Each row is a point on a landscape with many valleys, with its height.
From any point a ball rolls to the lowest of the 2 points nearest to it. It stops when none of these is lower. Distance is the straight distance between rows; heights are no part of it.
Ginar (h 75.0): [  6  25  17  25  24 -39 -18   0  33   1  -5   1 -31  -7  -6  40   8 -14
   6  -4 -12  14 -32   2  15 -12 -23  11 -10 -24  16  11  25  10  11  17
  21  16]
Niz (h 9.7): [ -2 -33   0   4 -18 -13  -1  27   4  22 -28 -28 -21 -12 -25   4   7 -16
  -4  -2 -20  -8  -5  10   9 -28  27  18 -14 -15   0  17  46 -28   2   5
  46  -1]
Zipug (h 22.4): [ 20 -38   4  -3 -29  19 -20 -52 -26   2 -26  45  22 -10   4 -11 -17  43
   3   4  -5   5  -6  26 -16  20  11  21   1 -26 -11  23 -45  20  10 -22
 -23   7]
rak (h 46.5): [ 18   5  31   9  -3  -4   2 -35  45  16  34  15  -1 -18  37  25 -14 -15
 -34  13   4  14 -28 -40  29  18 -42  31 -17 -26  19 -13   5  34 -12   3
 -16   1]
rifad (h 54.4): [ 19  18  -1  -2  31  -5  42 -10 -13  17  43  30   3 -39  10 -27   1 -23
 -20  21   6 -19 -56 -32  13 -27  -6   1 -21 -20  13 -47  31   9  30   5
  -1   0]
sotod (h 23.3): [ 16  -3 -35   2  26 -24  10  40 -38  31  -4 -16 -17   2 -11 -32  26 -33
   0   9   0   4   2   1  -5 -42   9   3 -17  -4  27 -24  25 -32  32 -31
  24  -2]
lenak (h 48.2): [ 20 -35  17  10  -3 -10 -16 -13 -20  15 -16  20  -6 -17   0  -7   9  15
  -9   7  -9 -18 -16  10  -5 -18  18  13 -19 -29  10  13   2  -3  26 -10
  16   4]
demib (h 38.5): [  4 -23 -18  -2 -20  34 -19 -16  -1  -4 -20  17  18  26  -9  -2  -6  42
   5 -15  17   3  24  22   1  23  13  -6   6  14 -32   0  -8  -3 -18 -14
   1   2]
vukup (h 59.3): [ 21 -12 -17  13  39 -16  25  -6 -60  27  21  28 -12 -13   5 -58   5 -14
 -12  12  14 -29 -17  -8 -10 -46  13  -4   4 -22  35 -39 -19   0  48 -32
  -3 -25]
pekan (h 43.7): [ -2 -19 -52 -10   4  15 -16  23 -14  14 -10  -3   1  21  -4 -18  26   0
   6  10  41  -2  33   5  11 -17   6  21  -4  13 -15 -20  29 -26 -12 -33
  12 -29]
nifel (h 59.9): [-35  33  12 -15  -2   8   9  -4  28 -32  16 -22 -27  25  -1  12 -10  15
  11 -32  -3  -7  34   5 -42  33 -19 -44  -2  38 -47 -21 -15  17 -38  52
 -19  -8]
gusun (h 37.6): [ -9 -38 -10  -5   9  10  10  10 -61  -8   2   4  20   1  -6 -30  13   7
  -6   7  35 -15  31  -7 -15 -14  22 -11 -30  -4  -9 -26   1 -17   3 -30
  11  -8]
tamiv (h 54.6): [ 21 -21 -19   5  16  -1  29 -21 -16  29  29  43 -22 -20   4 -46 -13   0
 -10  34  32 -15 -36 -25  14 -38  13  15   0 -38  -4 -50  25  10  15  -4
  -3 -26]
nale (h 57.0): [ 17   4 -28  -4  33   0  49 -15 -43  13  43  46  -5 -15   9 -55  -8 -10
  -6  28  31 -22 -27 -28   4 -27  15  -8   4 -20  14 -54  -2  -4  31 -20
  -9 -19]
bes (h 44.5): [-16  64 -22   0  29   2   4  18  24 -14  20 -31  21  -8   4  19  28 -18
  -8  -1  22  17  17 -44   8  22 -40 -12 -12  32   3 -20  27   8 -28  15
 -27  21]
sufo (h 20.1): [ 48 -41 -25  13 -35   4 -33 -24  22  46 -35  -7 -21 -25 -17   2 -12  14
 -17  19  -8   6 -11  41  15 -48  11  55  -3 -26 -16  22  27   9  -2  -8
   7 -14]
dero (h 14.5): [ 10  33   2  11  48 -17   7  -7 -51   0   9   9  19   7  12 -34  11 -14
  -3 -13 -17 -12   3   3  -5  -7  10 -13  13  25  36   8 -45 -13  30 -51
  -1   6]
mesi (h 58.8): [  4  -5  40   5  13   3  20 -15   1   9  31   5  17 -33  25  -6   4 -20
 -34  24   4 -15 -26 -56   7  -5 -17   8 -43 -24  18 -20   7  22   4   6
 -13   3]
ves (h 15.2): [ 20 -39 -19  16 -32 -10 -16  10  24  29 -36 -17 -27 -30 -25   6  -9  11
  -5   5 -21  -9 -16  45  16 -35  32  33   1 -22  -4  31  39  -8   9  -1
  27  -8]
bisav (h 26.1): [-29   1  -1  12  -9   8  32  27 -31 -22 -11  -8  14  -1   0 -27 -23   6
  17 -26 -39 -36  17  33 -17   6  55 -23  42  48   9  29 -65 -15   4 -18
  -9 -13]
befan (h 20.5): [-41  11  35 -43 -21   5  20  -2  35 -40  27  12 -47  34  -7  25 -32  19
  10 -34  -6  12   2  19 -46   8  -3 -29  19   8 -17  14 -34  21  -7  55
 -35 -37]
Nivo (h 35.6): [ 20 -20  -1  -3 -11  29 -28 -31   4   1 -14  40  16  19   2   4  -7  35
  -6  -2  14  20   3   6  12  24  -1  11   0  -4 -21  -1 -10   9  -8 -18
 -11   4]
Famed (h 47.7): [ 11   1 -18  27   1  -7  -9  14 -13  13 -19  23 -11  15   2  -1  -2  15
  11  -2 -16 -12  -5  31   9   1  15   4  13   2  17  16 -15 -16  27 -30
   5   9]
fep (h 41.0): [ -5  17  42 -18  28 -15  -1 -34   5 -22   8  36   3   2  39  12   6   8
   4  -6  10   4 -17 -14 -13  38 -19  -3 -11 -20  14  11 -23  28  10 -14
 -21   7]
zof (h 48.9): [ -3 -21 -46  30 -30  22   6  17 -28  26 -25   3   5  19   9 -17 -31  39
  17   7   6 -17  26  56  13   1  25  15  25   5  -8  21 -35  -7   2 -49
 -23 -19]
semek (h 21.9): [-28  19  33   6 -23  -4  -2   3  46  -5   7 -34 -14  28   6  36  -8 -11
   4  -1   4  15  16 -29   6  15 -31 -15 -13   8  -1  14   0  12 -30  30
  -6   1]
pud (h 35.0): [  1  10   4  16 -21  -5 -30 -13  57   7 -16  -4 -18  26  -8  51  -3 -10
   8   2  -7  29 -15  -7  25   8 -19  14  19   1  -6  23  22   2 -13  22
  12  -7]
zeti (h 18.6): [  6  25 -41  -7  14 -19   8  54 -31  11  -4 -30  -8   9 -14 -26  28 -35
  18   0  -1  14  30   7  -5 -20  20 -11   2  19  15 -10  13 -51  12 -32
  27   9]
bif (h 34.8): [  6  -6  34 -18  44 -26   5 -33 -38 -18   6  26  30  -9  16 -19  21 -13
   0   9  -1 -34  -8 -17 -25  19   3  -5 -15 -13  25   7 -31  12  36 -19
  -4  -5]
Zuvet (h 46.2): [-11  66  -9 -11  37  -3  16  17   1 -21  17 -38  21 -17   7   0  31  -8
  -5   0  10  14  35 -32 -22  25 -24 -31 -22  29  -3 -18   7   9 -30  19
 -33  39]
Tal (h 58.4): [-36 -17  32 -21 -19  -2  14  37   2 -25 -10 -10 -10  -6 -16   6  -7 -10
  13 -11 -28 -19  -3  13 -15   3  40 -15  29 -11  -1  27  -7 -20   3  33
  20   5]
zun (h 27.8): [ 34 -34 -29  -3 -34  32 -41 -26  15  32 -30  11   6  16  -9   7  -2  15
  -7  10  18  19   0  10  30 -17  -5  47  11  -9 -22  15  20   1 -12 -15
  -6 -22]
rotu (h 48.5): [-10  53  10 -23  41 -17  21  10 -30 -28  14 -32  31 -19  11 -17  37 -18
   9   5   2   9  39 -19 -33  20  -3 -43 -23  22   9 -11  -3  -3  -9  12
 -26  37]
libe (h 37.9): [-10  26  40 -32  51 -31  15 -29 -22 -35  10  13  24  -1  28  -9  21 -14
  15   4   5 -17   1 -14 -28  30 -13 -20 -17  -6  24  13 -28  21  18  -8
 -22   4]
segam (h 61.1): [ 13  -2  11  23   1   3  30 -14  30  24  40   3   8 -41  15  -5 -11 -30
 -40  34  -3 -10 -34 -60  31 -16 -34  24 -29 -11  22 -34  30  19  -1  13
  -5 -10]
bizon (h 46.6): [-22  11   0  10 -19  13  14  28   8 -23  -5  19 -14  17  -5  10 -29  19
  23 -13 -40 -12  -5  47 -10  23  26 -17  56  28   5  18 -52  -8  12  14
 -15  -6]
bofu (h 65.5): [ 43 -49   3  19 -17   3 -14 -34  11  41  12   7 -18 -26   0 -24 -10  -5
 -34  33   9   6 -24 -29  24 -52  -5  42 -19 -25  -7 -22  35  18  -8  -1
  13 -32]
ribud (h 18.0): [ 20  21 -31   8  42 -30  20  20  -4  25  21  -5  -8 -32  -9 -15  16 -42
 -16  14  -4  15 -42 -22  23 -42 -25  11 -26   1  23 -36  62   0  27   6
  13   4]
Zuv (h 64.6): [ -1 -31   3 -13 -60  38 -22 -22  30   9 -15 -31  21  25 -14  15 -11  12
  -5 -15   8  18  19   1  21  11  -5   7  20  17 -36  12   5  -1 -41  16
  17 -14]
modot (h 28.6): [-20 -29  -7 -28 -44  47  -2  34  32 -32  -2  -9   5  -2 -28   2 -34  18
  -3 -42 -13   1  10  30 -14  17  20 -15  66  23 -39 -14  -1  -6 -27  52
  -9 -25]
ribo (h 39.5): [-17 -42  19 -12 -39  31  -2 -25 -14 -12  -6 -16  39   7 -10  -5 -13  34
  -9 -23  13  -4  29  -2 -12  20   6 -16 -18   0 -42  -1 -11   4 -43   6
  15   3]
deto (h 41.8): [  1 -47  21   2  -9   9   2  -3 -37   9   5  -2  18  -9  -3 -16   6  -1
 -21  15  24 -11   4 -35  -4 -22  11   6 -42 -17  -9 -19  19  -4  -3 -12
  12  -6]
modo (h 73.5): [-12  36  40  13  23 -49  -1   1  22  -4   7 -19 -28  -8  11  32  10 -26
   5  -1  -6  11 -22 -20   5  -9 -30  -2 -29 -33  24  24  12  22   0  25
   4  16]
tepe (h 56.4): [-36  22  38 -32  14 -18  17   1  -2 -42   1   8 -13  21   5   8   3   4
  34 -11 -15 -16  10  17 -39  19   7 -32  17   9   4  28 -39   5   2  24
  -9  -1]
ses (h 22.5): [-29   6  20   0  15  -7  17  -7 -16 -32  -8   8  14  14   4 -17 -11   9
  28 -16 -41 -36   8  30 -29  20  28 -23  35  39  15  35 -75   2  11 -17
 -13  -8]
kul (h 61.6): [  9 -23 -31  21  29   6  10   3 -46  22  16  37  -6   7   8 -45  -3   9
 -10  21  26 -16   5   4   0 -33  11  11   9 -21  17 -35 -22  -7  20 -50
 -15 -26]
tepa (h 40.1): [-21  -6  34   1  -2  18   6 -11   3 -12  12 -27  34  -2  22   3   4   6
 -21   4  16  -8  31 -43  -9  25 -20 -18 -45  13  -6 -13  -7  18 -31   7
 -12  12]
Sov (h 49.0): [-20  28  -5   6   0  -8  17  51  -5 -22  -8   5 -18  14 -15   7  -5 -14
  23  -8 -38  -8  -3  32  -7   4  31 -18  48  19  22  18 -32 -31   8  10
  13   7]
Mimo (h 26.5): [ -5 -44   4  -5 -15  20  -3 -34 -35 -18 -21  31  34   2   2 -15 -11  46
   7  -6  -3 -11  12  28 -20  20  21  -1   1  -8 -11  22 -43   8   7 -25
  -8  -1]
kopid (h 45.0): [ 13 -36  16   1  13 -14   0  -1 -42  14   1   6  -3 -16  -4 -21  23 -11
 -12  11   8 -20 -11 -17 -11 -28  18   1 -36 -23  13 -14  16  -5  31  -9
  20  -3]
dimob (h 18.4): [ 10  48 -38 -10  43  -4  11  28 -16  -2  27 -22  31 -19  -1 -11  34 -31
  -3  15  20  22  13 -31   4   4 -14 -13 -16  30  11 -27  35 -19   1  -5
 -10  32]
non (h 22.1): [  4  59 -14   5  56 -22   7   9  -8 -13  29  15  13  -1  13   5  13 -26
   4  -2   7  24 -21  -3  16  15 -33  -9   9   3  22 -15  11  -4  17 -12
  -6  36]
kefen (h 41.7): [ 27   9  12  20  11 -21 -29 -24  11   6 -14  42 -18 -17  18  17   1  25
   2   0 -21  -6 -31  29   3  13  -3  17  11 -28  25  15 -20  17  36 -18
   0  17]
kege (h 25.2): [-35  39  21   7  -9 -28   8  30  34 -14   4 -38 -32  20  -5  46  -2 -37
  17   6  -7  21   2 -28   0  -8 -22 -11 -12  -3   9  23  12   2 -25  47
   5   5]
tig (h 44.9): [  3   5  11  25   1 -18  -9   0  -9   1 -22  20 -12  -5   9   8  -5  19
  18  -4 -36 -29 -21  39  -4  12  17   1  22  -7  26  38 -41   3  37 -16
   4  10]
Zumi (h 13.2): [-10  -6  25  -8 -35   2 -11  -4  30  -5 -21  19 -27  -1  -5  33 -26  23
  18  -4 -32   1 -18  38 -14  18  16  -1  40 -20  -6  40 -27   8  14  30
 -11   8]
vufa (h 14.2): [ 17  49 -41  -7  32 -22   7  37 -40   9  23 -33  18  -5  -5 -29  34 -42
  12   9   3  35  22  -8  -4 -11   0 -24  -3  27  21 -23  17 -39  13 -21
  10  27]
pipu (h 31.4): [-21 -23 -28 -18 -33  40   3  15   6 -27 -11  -9   8   7 -22 -13 -21  32
  11 -45  -7 -20  29  36 -17  27  26 -24  41  32 -50 -17  -4  -8 -35  29
  12 -16]
Nakem (h 71.8): [  1   3  45  24  12 -39  -1 -13  32  13  15 -27 -17 -26  15  23   3 -24
 -21   9 -13   3 -20 -32  13 -17 -37  15 -45 -30  30   3  16  27   1  19
  11   9]
Sovas (h 47.4): [-10  59   4  -4  36  -9   4 -13  20 -39  15  15  -9  32  22  18   0  12
  23 -23  16  22   7   7 -17  43 -29 -32   9  23  -9 -15 -15  17 -10   4
 -28  19]
Limob (h 36.9): [-26 -17  18  -5 -23  24  -1  -8  -3 -14   2 -40  28   6   0  -1  -2  19
  -7 -23   9 -16  38 -18 -15  29  -5 -29 -26  23 -40 -14  -2   9 -47  18
  15   9]
Sasu (h 31.6): [ 31 -12 -10  12 -17   7 -41 -31  42  27 -23   8  -7  10  -2  30   2  -3
 -11   8   4  26 -16  -4  41  -5 -20  38   8   0  -9  15  29   3  -9  -3
   5 -13]
verog (h 51.3): [-16  43  27 -28  36 -32  20   1 -36 -32   7 -20  20  -1  10 -12  30 -30
  29   5 -12  -4  27  -2 -35  13   6 -43  -8  16  18  16 -23  -8   9  11
  -5  22]
kudi (h 32.4): [ 37 -22 -25   5  -3  25 -23 -25  -5  18  -3  55   6  10   6 -11  -7  27
 -12  18  23   9  -8   7  22   2  -2  32   7 -19  -9 -12  -2   7   5 -27
 -16 -10]
zumoz (h 63.2): [ 36 -24   3  28   1 -11   7 -19  32  33  26   0 -15 -35   8  -9  -6 -21
 -38  28   0   5 -36 -40  36 -39 -26  34 -30  -3  12 -28  48  21  -1  12
  18 -25]
guva (h 53.2): [  4  33  -9  15  34 -36  -6  24 -19   1  -3  -4 -13   2 -10   5  23 -29
  17  -3 -25   6 -19  10   8 -13  -3 -12   0  -3  32   5   7 -23  28  -5
  27  24]
marit (h 46.8): [ 14   8 -45  -3  35   2   1  24 -25  10  15   9   6  13   3 -26  19  -8
  -3  11  34   3  17 -10  11 -12   2   3  -7  17   7 -32  18 -24   6 -34
   7  -2]
Tenet (h 45.9): [ 18 -66   1   4 -35  15 -19 -24 -28  29 -14   6   7  -9 -12 -16 -10  20
 -21  18  17  -1   2   3   1 -39   9  34 -17 -41 -23   5  11   1 -10 -16
   9 -16]
Bodo (h 14.0): [-13  27   7  22  18  -6  22  11  42   8  30 -32  13 -22  14  21   3 -37
 -32  19  -1   9  -8 -59  21   0 -60  12 -32  -6  42  -5  19  21 -15   6
 -24  12]
Vis (h 45.4): [  2  -9   3  -5  13  16  20  12 -35  -2  21 -10  29 -22   2 -24  18 -15
 -24  24  26 -11  14 -56  -3  -7   5 -11 -49   5  -1 -35  19  -5  -1  -4
  -8   8]
sir (h 9.1): [  8 -16  10 -16 -56  26 -18 -22  34  11 -34   4 -12 -13 -11  25 -44  28
   8  -6 -35  14 -19  38  -5  16  17  16  48 -25 -23  46 -25  11   6  33
 -22  16]
sotof (h 19.5): [-12  21 -12 -11  -6  -7   6  51  -2  -4  -8 -46   0  -2 -22   9  29 -39
  17   6  -1  14  22 -24   2  -2  12  -9 -18  25  -6  -3  34 -39 -15   8
  31  14]
suno (h 22.2): [ 28   2 -14  22  34 -32 -11   8  16  20   3   1 -22 -20  -8   6  16 -19
 -12   4  -4  11 -38  -6  28 -31 -18  25 -23  -3  18 -15  55  -1  17   2
  26  -3]
gema (h 18.1): [-21  31  26  10   9  -7   5   8  36  -1  14 -27   3   4  21  27   4 -21
 -15   6  12  13   7 -50   7  17 -44  -5 -30  -3  20   7   8  21 -21  10
 -24  16]
gezab (h 37.8): [ -7   4 -37  -7  -2  18 -14  15  -7  -9  -5 -25  17  12  -3 -11  27  10
  -3 -13  31 -11  46 -18   2  19   5 -12 -20  41 -38 -27  23 -10 -34  -1
  15  -2]
vozup (h 50.5): [ -1  -6 -26  39   1   4   4  20 -42  30 -17   8  -2  14   9 -22 -15  19
   6  -1  -9 -25   9  36   5 -18  25  11   9   6  21  17 -41 -14  24 -60
 -12 -14]
Zimu (h 23.2): [-35  25  15  -8 -16  -9  11  44  23 -15   0 -46  -9   7 -16  30  11 -37
  15   4  -8   9  15 -26   0   1   0 -15 -15  16  -3   7  18 -19 -27  39
  21  11]
zik (h 42.4): [  1 -57   7  -8 -42  28 -10 -21 -25   7 -11  -6  36   6 -15  -5 -13  28
 -12  -6  23   4  18  -3  -1  -8  10  10 -17 -16 -33   9   1  -3 -29 -11
  15  -6]
lenuv (h 25.3): [-13  62  14  -5  42 -25   8   9   5 -24  19  -1  -2   4  16  22  12 -23
  12  -3  13  25  -9 -18  -2  20 -35 -18  -8  -8  16   6   8  13   3   8
 -22  31]
zuda (h 49.3): [  2  44 -14   0  32   6 -13  -9  25 -19  14  26  12  25  15  22   8  10
   6 -15  23  22  -5 -10  12  43 -31 -14  10  24  -8 -21   8   7 -10  -7
 -17  17]
pel (h 19.6): [ 13 -31  -6   4 -51   6 -20   0  44  20 -34 -22 -22 -18 -23  26 -23  -1
  -7  -4 -31   5 -16  31  21 -14  24  31  27 -21 -15  45  27  -7  -9  23
  19  -2]
sarud (h 44.0): [  5 -35 -41  -8 -59  41  -1  10   1   9 -35  -3  16   4 -18  -6 -42  43
  19 -10   1   0  11  53  12  14  34  10  42  -5 -30  31  -8  -8  -7   1
 -18 -11]
Nad (h 49.5): [  9   2 -43 -11  27  18  14  15 -13  13  30  11  16  -7   8 -28  16 -11
 -14  27  52  -5   8 -39  17 -20  -2  10 -18  17 -11 -49  38 -12  -4 -13
 -10 -19]
Gofa (h 45.6): [-25  56  26 -18  11 -16  13 -16  22 -42  14  10 -32  39  22  27 -10  13
  27 -28  16  23   2  -9 -27  32 -32 -30  -5   8  -2  10 -18  35 -10  11
 -41  -1]
Kavin (h 46.4): [-12 -32 -31  14 -49  27  21  26 -20   2 -20  -4  10  -3   3 -20 -52  34
  19 -10 -14 -20  16  61  10  19  46  -3  44   9  -9  29 -36  -5   6 -16
 -22 -13]
rami (h 34.2): [-27  -9  -8 -18 -20  19   3  11  -2 -28  -7 -28   9   9 -14  -5   2  20
   5 -35   3 -19  38   6 -20  28  18 -30   4  35 -51 -19   3  -6 -44  24
  25   3]
lofup (h 43.0): [-14  16  10  -1  15  13  13  18  -3  -8  18 -36  35 -21   6  -7  24 -15
 -23  14  14  -7  27 -57  -6   9 -13 -15 -48  18   4 -25  12   1 -20   4
 -15  23]
bukes (h 26.0): [-23 -38  25 -39 -46  49  -1   9  41 -27  17 -26   1   0 -28   8 -55  20
 -12 -46 -17  17   8  24 -26  10  -1 -17  65   9 -37 -11 -14  13 -30  67
 -23 -35]
Lat (h 14.1): [ 10  26  -9   3  40 -29   8  27 -16  14  13 -21   4 -28  -7  -4  28 -47
  -6  16  -9  20 -23 -24   8 -22 -18  -5 -34  -6  31 -18  47 -12  21   6
  12  25]
Geta (h 43.9): [-10   6   3   5  -2  14  -4  -2   1 -23 -16  27  -1  27   3   6  -7  30
  24 -13 -14  -6   6  33 -11  31  11 -17  28  21  -4  12 -37  -6   4 -10
  -3  12]
kisi (h 70.0): [ 12 -15  23  24 -11 -14 -16 -12  34  22   4 -19  -9  -4   8  26   0 -20
 -20  14  -8  13 -13 -28  29  -7 -28  23 -25  -9  13   7  26  10 -12  11
  23   1]
lovo (h 76.7): [ 10  37  22  15  44 -55 -16  -7  10 -12   4   9 -24 -24   5  16  20 -12
  13  -9 -19  -4 -43  23   4 -10 -21   1  -4 -32  39  10  -5  20  37   2
  19  17]
Zatug (h 13.9): [ 27 -24  -9   6 -45  12 -27 -23  10  23 -38  20  -5  -9  -2  14 -25  35
   3   6 -23   5 -16  44   7  12  17  26  19 -24 -11  37 -17   7  12   0
 -11  17]
kiden (h 18.3): [ 15  41  -9   2  56 -14  14  -3 -41  -6  31  26  18  -2  21 -26  13 -17
  -8   0   3   2 -13  -1   7   0  -8 -13   8  11  30 -18 -16 -14  30 -36
  -1  20]
Kud (h 41.5): [  3 -38 -48  -8 -43  42 -12  -8 -18   6 -31   3  26  19 -20 -14 -23  52
  12 -10  22  -2  33  51   6   8  16  10  18  -2 -39   7 -10  -1 -27 -21
 -15 -17]
Dafit (h 51.2): [ -4  39 -16  18  10 -24  -2  43   2  -9 -12   1 -26  12 -21  19   5 -21
  27  -2 -29   3 -16  27   6  -7  11 -10  29   7  23  14  -2 -29  13   9
  29  17]
nur (h 49.4): [ 23 -62 -23  16 -10   5 -13 -10 -25  39 -12  16 -19 -15 -10 -30  -7  15
  -9  35  21  -7  -4  13  -6 -57  10  36  -4 -53  -9 -25  22   6   8 -22
  -6 -33]
zuge (h 52.1): [ 11   6 -30  -5  27   7  39  10 -16  21  38  17   1 -26   0 -35   7 -30
 -15  31  24  -7 -28 -47  15 -34  -5   6 -24  -4   6 -52  46  -6  15  -2
  -6 -10]
kadup (h 56.1): [-20 -10  15  -9  -5 -12  16  23 -29 -12 -18 -11  -1  -7 -12  -8   7 -11
  16  -5 -29 -33   2  20 -17   2  45 -17  14  -5  18  29 -18 -29  25   1
  26   7]
fafon (h 66.2): [ 13 -54   7  -3 -67  32 -20 -29  17  21 -10 -40  30  15  -9   7 -17  -2
 -19   1   5  12  21  -8  28  -7 -14  24   1  -3 -21  19   8  -4 -39   0
  29 -13]
Rina (h 18.2): [ 43 -26  -6   2 -41  15 -36 -49 -12  23 -33  32   3 -28   4   1 -24  38
  -8  12 -12   9 -19  35  -8   2  10  39   0 -41 -15  27 -32  21  14 -12
 -18  18]
Rerof (h 40.7): [  1 -24 -31  -6 -14  27 -20  -1  -4   6  -2  -6  23  17   2 -10  21  11
 -10   1  47   0  33 -22  19  -6  -4  11 -17  20 -32 -26  27  -7 -31 -14
   6 -27]
ruv (h 24.0): [ 31 -44 -34  -3 -55  27 -28 -20   9  41 -42 -10   1  -8 -18   5 -21  18
  -8  13  -2  13  -3  36  22 -27   9  47  14 -26 -30  37  14   2 -10  -7
  -9 -10]
tun (h 38.6): [ 47   2   2  18  17 -18 -22 -34   6  12  13  58 -15 -38  19  -4  -1  25
 -17   4  -4  -7 -48  19  12  -8  -3  33   1 -34  19 -18  -7  23  36 -21
  -2   2]
mip (h 23.1): [-37 -18  29 -47 -35  30  10   3  43 -31  35  -1 -35  14 -16  21 -47  26
 -11 -45 -11  22   5  29 -40   4  -3 -21  42   3 -25  -1 -32  23 -12  66
 -42 -44]
Roteg (h 56.7): [ 17   2  15   8  30  -6   6  -9  -5  11  23  24   3 -21  15  -1   9 -12
 -22  14   8  -2 -33 -32  15  -5 -13   9 -28 -21  13 -21  23   7  16  -1
   0   7]
zed (h 62.9): [-25  -8  21 -15 -44  27 -13 -11  42  -6  -2 -30   0  30 -11  24 -16  14
   5 -22   1   8  21   0  -2  24  -8 -18  17  20 -36  -2  -6   6 -39  37
   5  -8]
gop (h 44.1): [  8   8  40  -3   4   1 -14 -39  33   4  13  26   3   3  35  26 -11   8
 -19  -2  14  23 -18 -27  12  29 -31  16 -14 -24   3  -1  -5  31  -8  -4
 -21  10]
Lapir (h 14.7): [ -6 -18  -4  -2  -8  -3  -2  31 -10  12 -14 -23  -1   2 -12  -3  17 -22
   0   6   6  -2   9 -15   6 -18  18   7 -29   4  -3  -2  37 -33  -3  -6
  33   3]
fori (h 52.4): [ 29 -35 -25  18  23 -12   7  -5  -6  39   8  30 -36 -22  -4 -43  -3   6
 -12  31  19 -12 -26   4   4 -60   7  26   3 -37   7 -49  26  14  27 -14
   3 -30]
named (h 51.1): [ -1  -8  39   0   7 -15 -13 -15  -1   2  -7  11  -6  -4   8  16  12   5
  -1   2  -8  -6 -16  -4  -2   8   0   4 -18 -25   9  17   0   5  12   2
  14  14]
Kenub (h 58.2): [-32  22  21 -22   4   3  14   5  11 -44   5   2 -16  26   1  14  -2  13
  24 -21  -9  -5  23  20 -38  28   5 -42  18  29 -21  -3 -28   2 -17  32
  -7   6]
Tinek (h 53.8): [-23   0  47 -20   9 -26  -1 -11  -7 -17 -15   8  -5   0   6  10  11   4
  21  -2 -20 -28  -9  11 -23  17  10  -8   5 -21  13  40 -26   5  20   6
   7   4]
Rulas (h 61.4): [-39  26  11 -13 -25   9   0  18  42 -24   9 -33 -20  31 -13  35  -7  -3
   8 -20   1   9  24  -6 -18  18 -14 -26  14  37 -33 -14  -3   3 -37  56
  -5 -17]
fop (h 26.4): [ 22 -18 -20  12  26 -37   1  27 -11  33 -15 -15 -33 -13 -19 -17  24 -24
 -11   3 -10   1 -17   7   6 -53   2  16 -31  -7  23 -26  52 -11  28 -10
  36  -9]
fidob (h 30.8): [ -6 -28  21  -6  21 -11  -1 -38 -35 -26 -11  31  28   4  13 -14   9  19
  14  -2  -9 -30   3  14 -26  29  15  -4   0   0  11  22 -53  11  24 -30
  -5  -2]
Fizil (h 33.5): [-12 -20 -29   4   1   8  13  22 -53  -7 -12  -7  15  14  -4 -31   2  15
   3  -8  16 -20  47  25 -15  -3  31  -9   0  13  -4 -10 -23 -27  -1 -48
  11  -3]
leg (h 41.2): [ -5  14 -18   0   4  20 -18  -8  14 -25  -8  14   5  34  -4   7   5  30
  14 -23   7   2  23  19  -6  39   0 -24  14  36 -29 -17  -9  -2 -20   0
   0   8]
Tad (h 37.7): [ -5  23  -6  12   0  -6 -22  14  30  -7 -14  14 -15  30 -12  41   4  -2
  23  -2  -2  18 -10   3  17  13 -10   2  22   7  -2  13  13 -12  -4  12
  11   9]
Zasa (h 23.0): [ 22 -33   0  -8 -69  25 -25 -26  50  28 -32 -38  -7   0 -23  27 -35  -8
 -12  -2 -26  24  -9  17  30 -14   1  35  47  -6 -22  45   7  -1 -24  24
  14  -6]
gabo (h 40.3): [ -5  31 -39   5   3   2 -25  20  25  -8 -16  -3  -6  24  -9  30  30 -18
  22  -3  15  20   1  -8  26   7 -11   4  15  41  -6   2  34 -23 -11   5
  17 -10]
guri (h 18.8): [-11  35  21   4  34 -19  14  -9 -35 -27   1   2  20  18   8 -17   9 -11
  22 -14 -30 -20  11  16 -22   9  13 -29  25  37  24  24 -65 -11  15 -29
  -3   8]
duv (h 35.7): [ 36 -10 -17  19  20  -1  -9 -19 -14  16   8  58  -8  -5  16 -19  -5  19
 -16  12   8  -6 -26  10  17 -10  -1  23   5 -23  14 -16  -6   3  31 -34
  -8  -3]
gosu (h 53.7): [-23  19  21 -25  14 -21  19  20 -34 -28  -6 -21   4   3  -8 -11  19 -26
  27  -3 -27 -19  19  11 -31   6  30 -37  13  17  14  20 -27 -27  13   7
  19  13]
Magog (h 43.5): [-16  33  47 -19  11 -23  -1 -27  23 -24   3  27 -27  22  27  30  -7  12
  18 -19   7  18 -10  -7 -24  35 -25 -10  -2 -19   6  26 -18  36   2   3
 -23   3]
Novun (h 29.6): [-20  10 -21  14  -4   5  29  34 -44  -5 -13 -18   7  13  -4 -35  -7   4
  11 -22 -18 -24  38  30 -13  -9  49 -16  22  34   7  12 -48 -29   3 -47
   6  -5]
Gesol (h 68.1): [  8 -41  26  16 -49   9 -13 -21  30  22   0 -38  12   6   7  14  -9 -19
 -18  19  -5  10  14 -23  30  -2 -29  17 -16  -2   2  16  16   1 -26   9
  25  -4]
gipip (h 17.4): [-29   7  40 -32 -33   1   5 -11  39 -22   1  22 -42  22  -4  32 -32  22
  14 -19 -17  16 -10  23 -34  12   2  -7  34 -17 -10  34 -34  21   4  44
 -25 -17]
fot (h 8.9): [ -3  31  -5   8  31  -6  28  22   9  13  28 -25  22 -42  -3  -2  19 -48
 -29  23  -7  10 -21 -58  12 -23 -36   5 -41  -1  36 -21  40   4   5  11
 -16  18]
Paz (h 42.5): [ -8  54 -39   5  14   2 -17  15  33 -18   2 -21   9  13  -2  32  32 -20
  14  -8  26  22   8 -29  19  22 -29 -10   9  49 -10 -14  28  -2 -17  16
  -3   3]

For each start below, name the point where the ball stops.
gusun | dero
Dafit | kudi
pipu | sir
Tal | kudi
zumoz | sir
vukup | sir
zof | kudi
verog | ves
bofu | sir
vozup | kudi
